A landscape with many valleys, sampled at points; each row gives a point and its height.
A ball rolls from a point to the lowest of its 3 nearest points, and stops where none of them is lower. Distance is the straight distance between rows; heights are no part of it.
Vusa (h 511): [ 98 101  81  92 110 131  77 125 117]
tute (h 369): [ 98 109 123 115  83 100  95 123  87]
Goguv (h 503): [ 62  89 128 140  70  83 108  80 111]
vave (h 353): [132 103 111  93  97  83 110 108  77]
Gidaf (h 475): [113  98 120 100  94  96  98 112  88]
zak (h 288): [ 80 102 113 100 103  86 116  50 100]
ronen (h 413): [ 82  72  89 102 109 106  90  91 126]
Mib (h 443): [ 72  77  97 108 105 103  95  69 129]
daker (h 135): [120 130 114  99  96 114 101 125  76]
Tuzo (h 68): [ 80 100  98  93 111  92 111  45 104]
popep (h 378): [128 110 104 106  90  48 126  95  61]
vin (h 351): [112  87 102  85 110  85 109  78  96]
Tatu (h 250): [ 77  93 127 136  69  95  96 107 104]
Bak (h 441): [ 83 136 122 130  78 130  96 129  95]
vuvib (h 261): [ 80  99 119 133  76  70 108 112  83]
felil (h 364): [137 131  97  81 106 126  96 123  84]
sada (h 425): [ 72  72  88 110 101 109  92  80 135]
pudi (h 482): [ 78  80  72 105 101 123  78 116 139]
Kadub (h 506): [ 95 104 110  89 106  77 124  46  88]
daz (h 347): [107  90  65  72 128  83 110  69 108]
Betam (h 336): [100  88  85  81 126  87 109  67 105]
soku (h 376): [ 94 129 106 108  96 150  86 124 107]
luz (h 429): [124 100 110  98  98  61 128  74  74]
rageg (h 399): [ 83  92 124 111  91  69 117  77  89]
rir (h 375): [100  80 101  92 113  93 101  84 105]
reku (h 629): [ 83  97  77 107  99 142  70 128 133]
vit (h 373): [ 97 100 118 113  89  60 122  92  76]
vikug (h 442): [ 86  82 110 108  97 110  92  98 115]
nakez (h 401): [115  96  47  68 123  94  93 124 116]
Faku (h 437): [ 94  95 115 112  88 121  84 115 110]
lotaf (h 332): [ 85 115 121 127  75  89 101 130  81]
tupit (h 190): [ 95 118  82  73 114  92 114  32  88]
fibe (h 500): [ 66 108 112 150  61  81  98 129  81]
nusa (h 352): [122  92 107  87 106  80 115  82  90]
voper (h 426): [ 84  75  98 105  99 116  84  99 125]
Mos (h 297): [119 119 100  88 106 131  90 121  93]
Banon (h 393): [ 98 131 121 115  83 113  97 126  82]
tera (h 216): [114 127 115  99  94 122  95 124  85]
zil (h 388): [ 91  81  75  89 114 110  86 112 123]
Kiz (h 510): [104 103 115 100  95  60 129  68  78]
gasup (h 461): [ 94  92 121 111  88 103  96 106 101]
pepum (h 454): [ 78  77 111 117  89 108  93  88 122]
nipe (h 293): [107 101  82  76 123  83 116  49  96]
Tulan (h 355): [ 77 109 123 137  68  98  96 126  88]
Nelon (h 400): [103  83  83  84 117 109  86 112 112]
bol (h 343): [113 118 117 109  84  87 105 124  70]
bel (h 370): [111 106 104 114  85  45 126  99  62]
Zanis (h 403): [ 89  77  89  93 112 102  91  96 120]
Lim (h 321): [101 108 113 117  80  65 111 121  65]
lat (h 395): [103  95 124 103  92  77 112 100  84]
dufo (h 534): [ 89 110 112 121  84 142  78 119 113]
peke (h 340): [111 110 102  93 106 127  85 118  99]
mosa (h 366): [ 98  88  53  75 124  84 101  99 122]
zev (h 407): [142 123  81  75 116 126  92 120  89]
Ronet (h 354): [122 102 105  90 103 112  92 117  89]
dedeb (h 447): [123  97  69  73 120 111  85 118 104]
bekog (h 383): [122 103 113 101  91  62 121  95  71]
Muge (h 463): [ 67  83 121 126  86  96 107  71 118]
begaf (h 295): [ 80 100 113 126  78  59 113 107  70]
zoviz (h 273): [130 118 113  96  93  98 102 121  75]
Nug (h 423): [ 79  84 126 123  85  86 105  86 108]
situ (h 331): [114 148 103  98 111 144 105 119  93]
mato (h 468): [ 87 152 114 124 100 157 103 117 111]
tekik (h 471): [ 64  75 105 123  89 109  97  60 132]
susog (h 405): [145 111  96  80 104 105  96 114  83]
soko (h 390): [124  91 105  84 108  93 101  99  94]
Sego (h 391): [114  90  47  66 127  76 106  97 115]
Bop (h 356): [ 92  84  63  78 126  89 104  82 120]
runu (h 432): [ 71  90 116 115  94  91 110  59 110]
Bozuk (h 459): [ 91  95  96 103  99 135  77 121 120]
riv (h 349): [121  89  77  74 122  80 113  66  98]
potis (h 116): [ 80  94 126 129  74  91  98 111  95]
Rivuv (h 424): [119  84  81  76 119  96 100  97 104]
duvu (h 416): [120  89  86  78 113 103  92 107 102]
gar (h 291): [105 139 113 103 101 141  94 125  93]
ros (h 444): [ 79  76  78 102 104 117  81 106 134]
Zavum (h 417): [104  94  59  75 120 103  85 127 117]
nogo (h 342): [ 99 143 105 107 107 155  97 123 105]
kopan (h 396): [ 92  85 120 104  96  89 105  84 103]
voki (h 427): [137  99  79  74 115 107  93 114  93]
soz (h 418): [ 83  80 116 108  99  95 103  78 113]
Dig (h 408): [139  89  88  76 112  90 103  96  93]
Tos (h 439): [ 87 106 124 122  78 114  91 120  98]
bakup (h 380): [104 105 108 100  98 126  83 120 104]
leku (h 184): [110  96 109  88 109  75 120  63  88]
regu (h 536): [112 115  79  82 116 135  81 127 108]
duli (h 251): [ 82 113  92  82 108  93 115  32  94]
Rop (h 389): [136 109 102  82 103 109  97 115  84]
Mir (h 244): [ 98  98  92  83 118  85 117  47  97]
tazer (h 421): [ 87  91  56  83 114 102  83 127 131]
Vatin (h 384): [108  89  53  70 124  88  97 115 117]
seke (h 350): [107 103 112 110  86  58 121 102  67]
duted (h 445): [ 82  75  98 114  92 122  81 106 130]
mur (h 434): [ 90 133 113 122  89 151  89 121 109]
Kir (h 433): [ 82  91 123 126  76 117  88 113 111]
vula (h 377): [ 96  81  62  80 124  95  94 108 122]
loz (h 382): [138 104 109  98  91  63 120  99  68]

For each start below, name every point that the ball comes to, in order.
begaf -> vuvib, potis
bol -> zoviz, daker
rageg -> vit, seke
vave -> zoviz, daker
Rop -> zoviz, daker

Call two points neighbours if one is among the 3 nearest of the other. Go from one point of each pair to the other, from neighbour to neighbour, staying as low as possible. Name the highest point that can't be avoided.
potis, tupit -> Zanis
potis, gar -> bol
tupit, Tuzo -> Mir
